Points, in no order, along strands that fork, close into loops and pass close to each other.
Two points are linked if the straight distance between their rows is under 98.8.
(736): [-18  -5  26  -2 -23  33 -28  -4   1  31 -20  19 -42 -27  48  34  28  11
  41 -32 -23  30  37  41  12  31   4   1 -36   9  22  22  19  21  -2  -2
   2]
(1116): [-31 -28  27  22 -41  59  15  -7 -19 -16 -13 -28  15 -16 -33  20 -18  70
  13   4 -22 -18  22  28 -17 -28  12  20   6  17  -4  17  -8 -40  -8  10
 -16]
(1260): [-12   1  -3  20   5   0  13   8  -2 -22  -1   0  -1   5  -4 -25 -19   0
  18  28 -15 -27 -10 -31  -9 -23 -11   8   7  13 -14  11  -4  -9   5  -9
   5]
(1253): [ -4  14 -19  -5  24  -7  59  19   0 -43  35  -4  41 -38 -10 -37 -51 -23
  21  35  10 -35 -59 -39  -8 -17  15   5 -12  17 -30  -7 -26 -16 -53  34
  19]
(960): [-47  -7  29  29  -7  11  17  10  34 -56   1 -27 -20  -8 -17   0 -22  68
  -1   2 -10 -41  -8  30  23 -16   3  28   1 -18  -5  22  -7 -56 -29  -5
   5]
(123): [-29  10 -22   9  33 -12  50  32  18 -56  29  10   7 -29  18 -30 -37 -29
  39  29   3 -43 -53 -38  -1 -10   3   8 -18 -11 -30   1  -3  -3 -30   5
   8]
(438): [ 31  -7 -10  -8   1   3 -15 -21  -7  30   9   2  33  -9  -7 -28 -13 -22
 -16  36  13  23   6 -22  -8 -15  14 -22  27   4  11  -1 -25  16   2   3
  18]
(711): [-20 -12   8  26  10   7  28  24   3 -31 -11  -8 -25  17 -24  -6   4  15
  18 -27 -28 -40   5  15  -4 -12 -18  10  -9  28  -2  16   1 -17  30  26
 -17]
(683): [-14   4  19  13  26 -18 -23   2  13  -3 -15  31 -54  -3  54  21  31 -21
  30 -32   3  17  24  37  32  46  -6 -12   2 -21  20  20  18  23  13  -3
  11]
(402): [ 38  23  -5   7  39 -30  21  17  13  -4  23  -8  33 -14  16 -64 -16 -59
  11  26 -20 -30  -3 -15  -2 -20 -14 -17  -7  -5  25  24 -20 -12   3  36
  17]
(1266): [ 18  -5  39   1 -58  33  -6 -37 -24   8 -28 -30  43   8 -44  21   7  84
 -33 -19   7   4  34  36 -26 -12  24  24 -11 -26 -12  -3   9 -53  -1  -2
  -8]
(239): [ 10   5  47  -5 -43  54 -27 -23  17  63  -1 -18  16 -29  17  12  21  42
  14 -23  -1  29  54  89  19  -7  42  -4 -26 -11  37  14   3 -28 -12  -8
   6]
(608): [ 49  16   7   7   7 -16  36 -11  21 -19   9 -25  27  -3 -58 -29  -9  16
 -42 -26 -18 -46   1   4  -3 -18   9   7 -14 -21   6   1 -27 -46  -1  46
  20]
(833): [ 23  28  11  17  -5 -10  24  -7  22 -17  17 -23  42  -3  -6 -48 -32  28
 -12  28  10 -43 -12 -21  -8 -17  21  14  -2 -25 -20  11  -9 -54 -35 -16
  38]
(714): [ -9 -19 -26 -33   2 -12 -25  -3  -7  -2  -2  24 -21 -14  -5  28 -15 -68
   3  19  18  27   0 -55 -10   4  -1 -22  12  -2  19 -11 -15  53 -19   5
  12]
(606): [ -9 -24  -7 -20  -4  -4 -36  -5  -5 -12 -18  34 -34 -33   4  34 -13 -56
  22  -6   1  19  29 -20  -1  -1  -2 -30  -2  -3  33  16 -27  47 -19  35
  17]
(486): [-11  18  -4  13   5   0  37  15  23 -36  34 -15  31  -4   9 -33 -41  35
   5  31  28 -42 -47 -27   1 -11  28  19  -8 -18 -45  -8   4 -40 -49 -38
  19]
(108): [ -8   5 -19  11   5 -14   2  19 -19 -10 -10  21   6  11  -2 -20 -14 -47
  24  34 -21 -18  -3 -29 -19 -19 -33 -12  -5  30 -10  12   9  13  24   6
  -2]
(779): [ -5  10  -7  15  -8 -15 -18  19 -20  17 -15  32  11  30  33 -29   0 -62
  46  34 -15  -3  23   8 -17 -11 -29 -32 -10  38   4  24  24  26  37   2
  -1]
(403): [ 13 -17   1  -3 -24  29  -4 -13 -22  15 -20   1 -14  -5 -30  18   8  19
   2 -30 -21   8  16   4 -11  -8   1   5  -8  24   1   0  -5   5  20  17
  -8]
(603): [ 51  -5  -5   7   2 -10  25 -30 -34  15 -15  -1  61  -8 -54 -39  -2 -22
 -34  17 -20 -15  10  -3 -24 -21  -7  -4   4  19   3   2 -23   3  35  57
  -4]
(207): [-50  10  14   3  23 -26 -15  -2  -1 -31 -34  33 -69 -17  51  67  27  19
  19 -30  -4  28 -11  13  24  58 -28  25  12 -31  -4  12  27  18  -9 -25
   2]
(1068): [ 22   4  25 -29 -53  33 -48 -36 -13  55  -6 -18  11 -10  23  19  24  59
 -10 -11  13  48  28  34   7  -6  24   9  -1 -11   3   3   4  -9 -13 -19
  -3]
(712): [ 55  14 -13 -10  19 -28  -9  -5  22  27  14  -7   2  24 -16 -26  16  -8
 -38 -21  16   3   2   1  15   3   8 -17   4 -15   5 -13   2   1  18 -15
   3]
(1268): [-11 -15 -33 -32  -9 -13 -13  -2 -34   2 -12  21  13  -4 -33  20 -22 -67
 -14  48  10  32 -20 -62 -30  -7  -6 -22  14  24  -2 -30 -14  47  -4   6
  10]
(357): [-25  -8  10  12   8 -14 -32  -6  33  -4   2  18 -20 -28  66  -5 -16  13
  19  33  25  10  -1  -4  36 -16  10  14  23 -47  12  26  -1  -1 -23 -52
  19]
(166): [ 30  23 -16 -16  33 -25  17  11  45 -17  35   7  -6 -26   9 -20  -8 -26
 -26 -17  20 -16 -34 -28  27  -4  18  -6 -10 -35 -14 -27  -1  -6 -26  -7
  23]
(740): [-10  -9   8  11 -17  17  -8  -9   2 -14  -4  -9  -8 -15  -4  -4 -24  39
   5  19  -1 -11   3 -20   3 -28   3  20  16  -8  -4  15 -15 -23 -15 -14
  17]
(213): [-18 -14 -11   5  -7   1  17  11 -40 -14 -31  14  18   7 -52   3 -16 -24
  18   8 -33 -14   4  -3 -30 -28 -34 -20 -21  56  -7   8  -3  12  29  61
 -16]
(1278): [ 15   4   0  13   0   2 -15   5  -4  28  -1   5   8  26  27 -41  11 -29
  30  17  -6   0  28  12  -4 -13   1 -20  12  22  17  23   9  10  35 -12
  -1]
(1147): [-13 -11  20  -3 -43  24  -8 -19 -25 -15  -9 -48  34  31 -35  23  -4 104
 -35  -7  21  13   6  18 -22 -10  12  16   2 -17 -26  -5  -2 -45 -14  -2
 -13]
(842): [ 20 -17  -5 -11 -30  16 -14 -43 -52  37 -29  21  59 -19 -23 -15  -5 -27
 -19  59  -2  46  10 -12 -29 -12  11 -22  17  37  -5 -10 -15  32  26  33
   3]
(679): [ 24 -10  18   7 -22  32   1   1   1  45 -15  12 -10 -27 -12   8  25 -14
  22 -52 -37   5  51  52   3   4  10  -9 -37  20  28  18   9   9  31  32
  -5]
(143): [  9  -9 -16 -14  23  -7 -20   3  10  22  26  10  23 -11  18 -25 -22 -56
  -3  46  31  22 -10 -35   5 -15  20 -35  26 -12  19  -7 -25  34 -20 -14
  20]
(584): [  3  10  -8 -44  -8 -15 -34   7  -9  22  17 -16 -20  23  -2  51  24  33
 -35 -15  28  41 -41 -28   2  21 -13  23  25 -19 -17 -55  11  17 -28 -49
 -29]
(1055): [ 26  27   3  19  23 -20  11  12  31   4  13  -6  -4  24  26 -44  14  -8
  -7  -1   4 -31   3   3  15  -5  -2   7   6 -15  -2   9  28 -23  27 -39
   7]
(1175): [-11 -12 -34 -36   4 -23 -29  11  -8  10   3  26 -28  14  17  50   7 -74
  12   5  24  25   4 -42 -17  35  -4 -18  13  -8  17 -23  10  64 -12 -27
  -7]
(43): [-29 -14 -31 -12  -9  13   6   3 -32   0  13  -3  24  17 -12   9 -24   0
 -10  52  19  20 -41 -57 -30  -8   0   9  30  18 -27 -32  -5  15  -9 -33
 -15]
(667): [  7   3  -3  -7 -14   4 -15  -1  -8  40 -15  19 -29  26  29  14  38 -11
  24 -37 -14  23  28  25  -7  32  -7  -3 -29  32   7   9  24  40  33  -6
 -14]
(185): [ 14   2  46   8 -28  44  -8  -6  16  47  -9  -3 -16 -37   8  18  25  15
  18 -43 -25  11  54  79  22   8  22   2 -32   2  33  17  15 -21   9   8
   1]
(333): [-63 -24 -27 -16  29   1  14  25  15 -46  32  -8 -39  20  -1  36  -3  24
  -4 -14  23  14 -41 -20  15  31  -9   0   5  -2 -21 -19   1  10 -30 -16
 -33]
(1322): [  3  15   3 -11  15 -15 -17   2  17 -11   2 -10 -39  12  -7  23  15  29
 -30 -21  10  13 -23  -4  26   9 -11  15   1 -21 -16 -24  10 -10 -10 -33
  -9]
(1092): [  6   8  10   6  17  -5 -30   1  23  14  16  -1 -10   3  47 -23   2   0
   8  23  30  10   5   8  31  -4  15  -7  26 -32  14   8   3  -4  -7 -50
  13]
(620): [-31  16  32  26   6  -8  -7   6  12 -17 -17   3 -54   6  50   8  25  28
  16 -12 -12  -3   1  24  30  19 -18  37  10 -19  -9  17  46 -23  22 -43
  -2]
(1004): [ 49  17   7   6  13 -18  21  -3  10  -5  14 -21  47 -40  -9 -52 -28 -35
  -5  24 -34 -37  10  -8  -3 -26  -9  -1   4  -6  39  27 -40 -30 -18  60
  30]
(165): [ 29  17  33 -22 -58  13 -41 -28 -21  27 -23 -31  13   5 -12  29  21  78
 -35 -25  11  34  15  33  -3  -9   8  19 -10 -29 -16  -5  12 -38 -11 -23
  -4]
(695): [ -4 -19 -14   7  -4  12  22 -28 -49  -8 -13  -1  63   5 -56 -16 -17  13
 -34  49   2   7 -20 -21 -32 -10   2   0  14  40 -29 -20 -26   4  14  35
 -14]
(965): [-31   3  -8   5 -27   5 -12  10 -24   3 -27  35 -42  26  38  37  25 -10
  45 -32 -22   3  16   8 -25  39 -31  10 -36  40  -8  13  34  34  26  -4
 -21]
(450): [ 57   7  16  17   1  -4   2 -41 -13  20   7 -14  77 -31 -21 -47 -22 -13
 -33  46   5 -10  18  -1 -18 -20  21 -15  21 -13  26  20 -45 -22 -21  44
  33]
(552): [ 13  -6  24  -5 -52  58 -25 -31 -10  68  -5 -15  32 -11  33  -9  14  37
  19   5  -2  32  47  49  -5  -8  37  -6 -13   7  15  13  -3  -6   8  -7
   0]
(187): [-21  -1 -31  -4  23  -4  32  23  18 -29  31  19   7 -24  29  -3 -29 -37
  16  31  16 -24 -58 -57   1  -6  12   4  -3 -25 -29 -30   9  14 -32 -34
   9]
(999): [-15 -12  -3  -2 -38  20 -12  -2 -43  12 -42  30  12 -13 -17  13 -13 -35
  37  17 -39  12  24   1 -29 -22 -23 -21 -28  50  -5  15  13  20  26  41
   1]
(539): [-37  -1  36  22   7   5  -2   2  26 -46 -21 -11 -59 -23  -5  29   3  46
   4 -23 -15 -18   0  30  37  -1 -10  29   0 -21   3  13   8 -36 -12  -5
   4]
(735): [  1 -16 -23 -15 -21   9  -2 -21 -42  16   5  -9  46  18 -26   2 -12  20
 -42  31  24  33 -31 -45 -38   4  11  12  32  15 -34 -46 -11  17   7 -13
 -17]
(545): [ -5  -8 -16 -44   5 -13 -42   4  -1  34  15  11 -22  11  40  42  20 -37
   4  12  33  45  -6 -32   1  36  -2  -3  32 -21  16 -34  15  53 -19 -57
 -15]
(672): [ 30  26  -6  26  11 -13  39 -10  -5  -3  12 -20  53   3 -22 -58 -20   1
 -11  35  -8 -47 -14 -27 -27 -15   3   8   3   8 -23   8 -14 -38  -6  11
  16]
(870): [-37  -1  14  29 -11   6  -4  14  -9 -13 -25  18 -51  18  48  17  20  11
  45 -19 -25 -10  14  15   1  24 -22  28 -10  16  -9  26  38   4  34 -21
 -10]
(241): [  9 -14  12   1 -21  26 -19   1  -8  31 -12  17   0 -19   8  -1   7 -34
  40  -9 -23  12  44  34  -1  -7   8 -31 -21  25  30  22  -8  22  18  37
   5]
(931): [ 22  13  41   6 -39  17 -28 -20  16  18 -19 -19  -1  -4   9  -9  11  44
 -10  -7  -4  -4  40  43  17 -16  19   6   5 -21  20  21  14 -45  -5 -26
  15]
(276): [  4   0  47  24   8   5  -4  12  21  -1 -22  16 -45 -33  21  21  28 -19
  26 -52 -34  -8  47  69  36  22  -1  -7 -16 -10  40  30  15  -1  19  30
  11]
(9): [ 10   2  -3 -36  -6  -1 -44 -10   1  34   1   3 -33   4  28  26  24   7
  -1 -10  18  47   1  -8  15  21   1   0  20  -6  11 -14   5  28  -8 -30
 -11]
(952): [-16   3   3 -42 -30  12 -30  -7 -26  20  -1 -23 -27  18  -8  61  29  68
 -20 -27  13  44 -27 -12   0  18  -8  27  10   2 -16 -24   4  14 -21 -16
 -39]
(932): [-25 -15  13   7 -41  45 -24   6  -8  33 -20  27 -14 -28  34  23   8 -25
  56 -16 -39  21  49  37 -13  17   5 -17 -53  25  17  28   9  24   3  22
   3]
(1183): [ 51  -4  24   4  -6   7 -11 -32  16  17   9 -13  45 -29 -24 -23 -13   6
 -26  10   4  -7  38  22   6 -30  29 -18  19 -25  43  19 -43 -23 -21  35
  33]
(871): [-13  -6 -31 -30   7  -7   4  21   7   6  39 -14   0  23  -3  36   0   6
 -32  -2  28  19 -60 -44  -8  19   2  13  16 -19 -31 -72  11  18 -32 -51
 -22]
(1015): [-83 -38 -17   8  16  16  11  27   1 -60   9  -5 -48  18  -2  35  -4  34
  22 -12   2   7 -13   7  11  23 -18   1   3  14  -7  19   3   5 -15   6
 -32]
(942): [ 24  33  16 -17  -8  -8 -33  -6   1  21 -12 -16 -35  24   7  24  43  43
 -31 -32   6  29  -6  26  23  17 -14  22  -4  -9 -10 -13  29  -9   3 -39
 -21]
(1262): [ 32   7  48  15  -9  18  -8  -8  32  17   0 -13   4 -23  -7 -13   7   1
   3 -22 -13 -21  53  67  31 -23  21 -17   7 -22  61  27 -10 -33   2  22
  18]
(1135): [ 29   1  14  10  16  -8  11  10  14 -16  -5  -1 -27 -18 -25 -10   8 -25
  -2 -41 -39 -29  27  11  12 -15 -11  -2 -12  -6  34  19 -14  -9  21  51
   9]
(344): [ 50  19  11 -16 -18  -2 -23 -20   1  65 -10 -16  -1  36  -1  -9  47  30
 -25 -40  13  26  23  64  21  19  14  -6 -15   1  10  -1  19   0  32 -17
 -14]
(58): [-11  15 -19  -7  38 -23  13  18  33 -24  20   4 -34   7  13  27  18   0
 -27 -21  19   1 -54 -15  26  24 -11  13  -4 -32 -31 -47  28  -6 -15 -49
  -9]
(708): [ 23  -3 -29 -15 -10 -16 -11  -1 -22  34 -18  25   9  30 -10  -2  13 -59
  10  -4  -2  17  17  -3 -21  -1 -20 -24  -9  44   4  -3  10  48  43  14
 -13]
(836): [ -2   0 -14  23  18 -11  43  14   7 -17   3 -22   5  47 -35 -27   0  27
 -13 -24  -5 -41  -7   6  -9 -10 -16  15  -7  31 -16  -2   6 -18  34   7
 -25]
(359): [-26   5   1  26  44 -35 -19  21  10 -14  -2  41 -31  16  65   3  20 -57
  38 -19  15  -2  23  35  13  44  -6 -29  11 -28  21  23  13  24  28   5
  13]
(930): [-42 -37 -35  -5  10  12  32  16 -10 -22  16 -20   8  47 -41   7  -8  26
 -13  -6   7  11 -17   0 -14   5 -12 -18   6  50 -15   0  -7   9   6  19
 -41]
(1078): [ -4   5 -32  27  21 -17  64  12  -3  -8  16 -20  50  51 -33 -42 -13  13
 -17   9   6 -40 -30  -4 -27 -10 -16   4  -6  43 -34  -7   2 -12  26   1
 -24]
(548): [-18  19 -15  20  53 -35  22  20  36 -25  14  22 -31  -1  52  10  21 -26
  -4 -17  12 -15 -38  -7  25  32 -15  14   0 -44 -24 -19  44  -5  14 -53
   4]
(794): [ 29  22  50  14  -9  -3 -21 -13  39  16  -4 -23   9  12   6 -31  14  18
 -12  -5  13 -15  39  80  39 -16  27 -18   4 -36  44  22  -4 -52 -11 -10
  23]
(184): [ -6  -8 -43 -27  18 -18  24   9 -16 -12  14  12  21  -8 -42   3 -26 -65
 -21  25   9  10 -42 -65 -24  -8  -2 -19  -1  18 -12 -38 -22  33 -13  24
   6]
(887): [ 19  16  -5  11  51 -21   5  23  21   7  31   3  22   8  40 -57  -6 -58
  19  34  16 -17  -5  -5  12 -15   5 -34   9 -17  22  11 -10   5   1  -7
  18]
(894): [  1  -2 -33 -13  25 -12   5  19  16   2  28  20  16 -16  31  -9 -17 -70
   2  41  19   0 -33 -56  -4  -9  11 -17   5 -22  -5 -26   3  32 -26 -34
  17]
(142): [ 22   8   3   9  29 -26  13  25  18 -30   7   1  -8 -27  10 -32  -8 -54
  14 -12 -37 -36  12  -6   4 -14 -24  -6 -10 -10  35  29 -24 -11  12  55
  14]
(427): [-40   5  -2 -17  19 -19 -20  10   3 -21  -7  20 -59   0  31  65  23  14
   6 -17  14  26 -26 -20  13  46 -28  24  15 -26  -8 -21  17  22 -19 -39
 -17]
(94): [  0  -7  19 -11 -27  37 -19 -10 -11  22 -21   1 -38 -22   5  41  22  37
  14 -43 -22  21  21  20   7   7   2  15 -21  13   5   5   9   5  -1   0
 -10]
(996): [  6   9 -17   6   9  -3  57   2  -1 -35  40 -20  65  -8 -33 -35 -45  18
 -16  31  27 -23 -47 -27 -18  -2  32  -3  -5  14 -44 -17 -26 -30 -49  25
  16]
(1133): [-16 -16 -12 -30 -24   8 -48  -5 -20  15 -22  38 -34 -11  17  46   6 -62
  37 -10   5  36  37   4 -12  33  10 -40 -23  14  27  14  -8  66 -20  27
   6]
(610): [-44 -32 -36   6  14   0  40  19 -26 -32  -8  -6  28  34 -60  -5 -21  -9
   2  14 -13   0 -13   2 -22 -14 -25 -30  -8  63 -13   6  -7  12  11  55
 -31]
(1210): [-40   1  -7  10   5   6  17  19  19 -43  30 -26   0  18   7 -10 -25  60
  -2  17  24 -19 -37 -14   8  -5   8  20   4 -15 -34  -4   8 -34 -31 -40
  -4]
(1187): [ 19  20  25  -6 -11   6 -31 -11   5  40  -6  -7 -26  20  35   0  42  26
   1 -24   6  28  20  48  31  17   7   2  -6   1  13   6  26  -2  16 -31
  -6]
(234): [ -1  13   9  13  56 -18 -12  15  37   7  34   6   1  14  57 -40   6 -34
  18  19  43  -7  -7  20  36  -2  20 -27  16 -40  24  -1  -1   0   0 -33
  14]
(484): [-13   7  -7  14  33 -32 -20  28   1 -15   3  36 -11  13  49 -21  -1 -86
  40   6   5 -11  21  12  -2   9 -12 -44  -1 -12  30  28  -6  26  19  25
   5]
(569): [ 36  21  14  -1  39 -22 -14   1  37  12  19  -9 -13   8   8 -35  14 -18
 -19 -17  19  -2  11  34  40  -3  13 -27   5 -30  29   4 -11 -12   4   2
  19]
(312): [ 37 -15   5   7 -15  18  14 -18 -26  22 -21  -1  23 -13 -48  -9   5  -3
 -14 -21 -30 -13  32  10 -13 -19   1   0  -5  21  11   5 -11  -1  37  47
 -10]
(384): [ -3  -7 -27  -3   7   1  36   0  -7 -21  35 -23  53  20 -41 -17 -29  30
 -39  17  27   0 -42 -33 -21   3  25  -6   4  10 -42 -34 -20 -13 -22   2
  -4]
(1026): [  8  12 -18  12  46 -41  13  29  21 -26  14  22 -15   0  31 -30   1 -74
  13 -12  -9 -27   0 -17   5   5 -24 -14 -11 -18  17  15   2  10  22  19
   9]
(1064): [  5   5   6 -30 -19  19  -9  -6 -21  28 -24  -3 -45   4 -14  59  42  47
  -1 -63 -15  30  -5  20   8  34 -11  21 -31  24  -2 -11  13  28   1   4
 -33]
(432): [-31 -31   3  12 -31  43  12 -13 -33 -18   1 -39  37  18 -37   6 -14  85
 -17  13   5   6   3  11 -24  -9  16   7  14  20 -21   7 -13 -30  -8  11
 -24]
(816): [-21 -13 -28 -24  -1   1  -9  11 -10   2  16  -1 -15  18   0  30  -4  -9
  -4  14  20  18 -35 -54 -14  10  -7  11  21   2 -14 -38   7  26  -8 -42
 -20]
(1348): [ -2 -15 -40 -24 -20 -11   6  -7 -41  21 -28  21  17  34 -39  23  -1 -39
  -2   9   3  23  -7 -24 -38  -2 -24  -8  -6  52 -13 -26   6  48  39  18
 -25]
(23): [ 51  20 -15  -7  21 -30  24  -3  21  -2  17 -15  13  17 -50 -29   2   5
 -52 -34   8 -22 -19 -10   8  -3   7   0 -17 -16 -15 -24  -7 -19   9  14
  10]
(964): [ 38  -7 -13  -1 -14   1   5 -18 -25  44 -27   8  29  16 -23 -22  14 -20
  -1  -5 -17   6  26  12 -16 -16  -8 -10  -9  40   1   3   4  25  53  25
 -13]
(1022): [ 31  -2  29  20 -25  18   3 -25   9   1 -11 -16  28 -26 -36  -9 -15  33
 -21   0 -16 -30  36  14  -7 -30  14   9  13 -19  20  16 -22 -41 -13  15
  25]
(1172): [-20  -8  46  32 -35  32  18   2  19 -27 -19 -32   1 -20 -25   5 -20  58
   9   1 -31 -53  26  28   0 -31   5  32   7  -7  13  30  -3 -58 -18  -1
   6]
(1277): [ 38  12  27   4  13  -7 -12  -5  31   0  -4  -8 -25 -18 -14 -11  16   0
 -16 -33 -11 -14  27  37  35 -12   4  -7  -4 -26  34  15  -6 -22   3  19
  19]
(1194): [-70 -17 -36  -8  35 -10  30  28  23 -54  26  16 -32  -8  24  46 -13 -16
  17   2  26  -5 -56 -36   6  28   1   7  -1 -34 -27 -30  11  17 -32 -27
 -11]
(455): [ 10 -11 -11  -1 -14  11  -8 -29 -41  13 -14   9  47 -18 -25 -18 -24 -10
 -20  63   3  21  -5 -42 -26 -21   3  -5  27  25 -14 -11 -25  11   1  11
  15]
(1115): [ 19 -17 -39 -36 -15 -10  -4 -13 -30  38   6  -4  21  29 -35  23   8  -7
 -43  -1  24  33 -29 -41 -31  15   2   9  27  14 -19 -60  -2  45  15 -20
 -29]
(189): [-52 -32   1  13   1  26  19  22 -16 -32 -10 -10 -38  23 -22  27  -1  28
  27 -25 -18  -8   2  16  -7   7 -18   4 -10  36  -3  14   2   3   9  20
 -32]
(337): [-39  -2   1  19  13 -16   1   1  38 -35   3  17 -25 -34  43   0 -24  26
  17  28  13 -17 -23 -24  27 -13   4  32  10 -46 -15  15   3 -15 -24 -45
  18]
(469): [ 24   4 -34 -25  26 -16  25  13  14  -6  30   5   8  -4 -19  -6 -13 -38
 -29  -8  15  -5 -42 -52  -4  -1  12  -8  -1  -8 -17 -45 -10  17  -9   0
   7]
(49): [-13 -11 -18 -19 -40  11 -35  -3 -38  14 -33  37 -15   0   1  32  -2 -54
  32   7 -16  29  29  -5 -26   3 -11 -30 -30  38   4   8   7  49   6  27
   1]
(1006): [ 26  16  33  19  -8  -4  20  -4  37 -29   2 -25   7 -22 -42 -14 -12  28
 -26 -19 -27 -53  16  18  14 -29   3  15  -7 -29  18  14 -17 -60 -18  29
  26]
(388): [ -7   6  -1 -58 -32  10 -38 -14 -28  41  -7  -2 -32   2  18  62  32  30
   1 -23   7  54 -10 -21  -8  30  -7  22   6   5  -1 -22   4  47 -19 -17
 -24]
(144): [ 11  -3   6  -3 -24  24 -32 -14  -8  33  -2   0   0   4  29 -14   4   8
  20  19   2  22  27   1   1  -8  11  -5  16  13   9  15   0  10  15 -24
   3]
(1180): [-29  13  -6  17  41 -20  54  28  42 -68  24  -1 -16 -17  14 -26 -17  -3
  20  -9   0 -51 -38  -9  20   3   1  19 -14 -23 -26   0   5 -27 -10   9
   9]
(749): [ 14  -9  12  -3 -41  29 -28 -33 -17  22 -12 -10  21 -11   5  -2 -14  45
 -11  24   6  22  23 -13 -11 -26  19  10  24   0  -4   6 -11  -9  -6 -19
  11]
(457): [-19  16   1  25  29 -15  11  19  22 -22   6   3 -34  20  35  -7  14  10
   3  -5   1 -23 -19  -5  18  13 -17  27   8 -20 -21  -1  36 -18  19 -48
  -4]
(168): [-41   6   2  -2 -11  11 -12  13  -3 -15  20 -29 -12  30  25  15  -3  66
  -5  14  26   5 -33 -16   5  -5  -8  35  20 -19 -33 -10  18 -27 -19 -58
 -21]
(1013): [ 36   8   6  14   7  -8  12 -21 -29   9  -4  -5  67 -37 -21 -48 -27 -33
  -9  64 -26 -12   4 -16 -18 -30  -9 -13  15  17  19  23 -33 -18 -13  58
  28]
(12): [-37  17   6   7  20 -32 -19   4 -10  -8 -25  46 -58   8  74  51  35 -11
  30 -31  -4  25  10  25   8  78 -23   3   9 -21   3  16  42  31  11 -28
   0]
(990): [-17  -3  46  30   5  -2  -6   4  36 -26 -26   6 -53 -49  18  23  12  11
  13 -32 -32 -20  29  50  42   0 -12  20   1 -26  25  30  11 -24   3   8
  17]
(1020): [ 22 -12  -7  16   2  -7  32 -30 -31 -13  10 -14  81  13 -58 -32 -24  24
 -60  36  23   0 -26 -29 -36  10  24   5   7  10 -41 -35 -27 -10  -4  29
  -1]
(188): [ 41  20 -20  11  25 -28  47  -1 -12   6   6 -10  55   6 -35 -56 -12 -29
 -20  17 -17 -32 -17 -24 -26 -21 -20   0  -8  26 -12  -2 -17 -11  19  38
   2]
(1296): [-14 -24 -33 -18  -1   2  15   2 -27   1  -7  -1  -7  38 -46  28   1   3
 -10 -17   5  14 -19 -19 -22   6 -15   1   1  42 -15 -24 -11  31  24  12
 -35]
(163): [  0  23  13  16  29 -26  30  12  53 -45  10  -4 -27 -31   8 -30  -4  -4
  -2 -17 -18 -48 -11   4  29  -7  -6  18 -11 -36   4  14  -4 -38  -3  18
  25]

A tip is a point with one link. Name the tips that can be reached along the links from each point below, in the order of the rows.
(1262) -> (931), (427), (337)
(1348) -> (166), (276), (1064), (1115), (168)
(143) -> (842), (163)
(1322) -> (1055), (667), (344)
(1015) -> (1078), (1194)

A fork is a point with three links, a tip a point with one. Leave the first point through the second and follow the links. Name the first fork or tip that comes.
(1116), (432) -> (94)
(712), (23) -> (402)
(714), (606) -> (312)
(241), (679) -> (276)
(1004), (1013) -> (1277)
(1115), (735) -> (714)
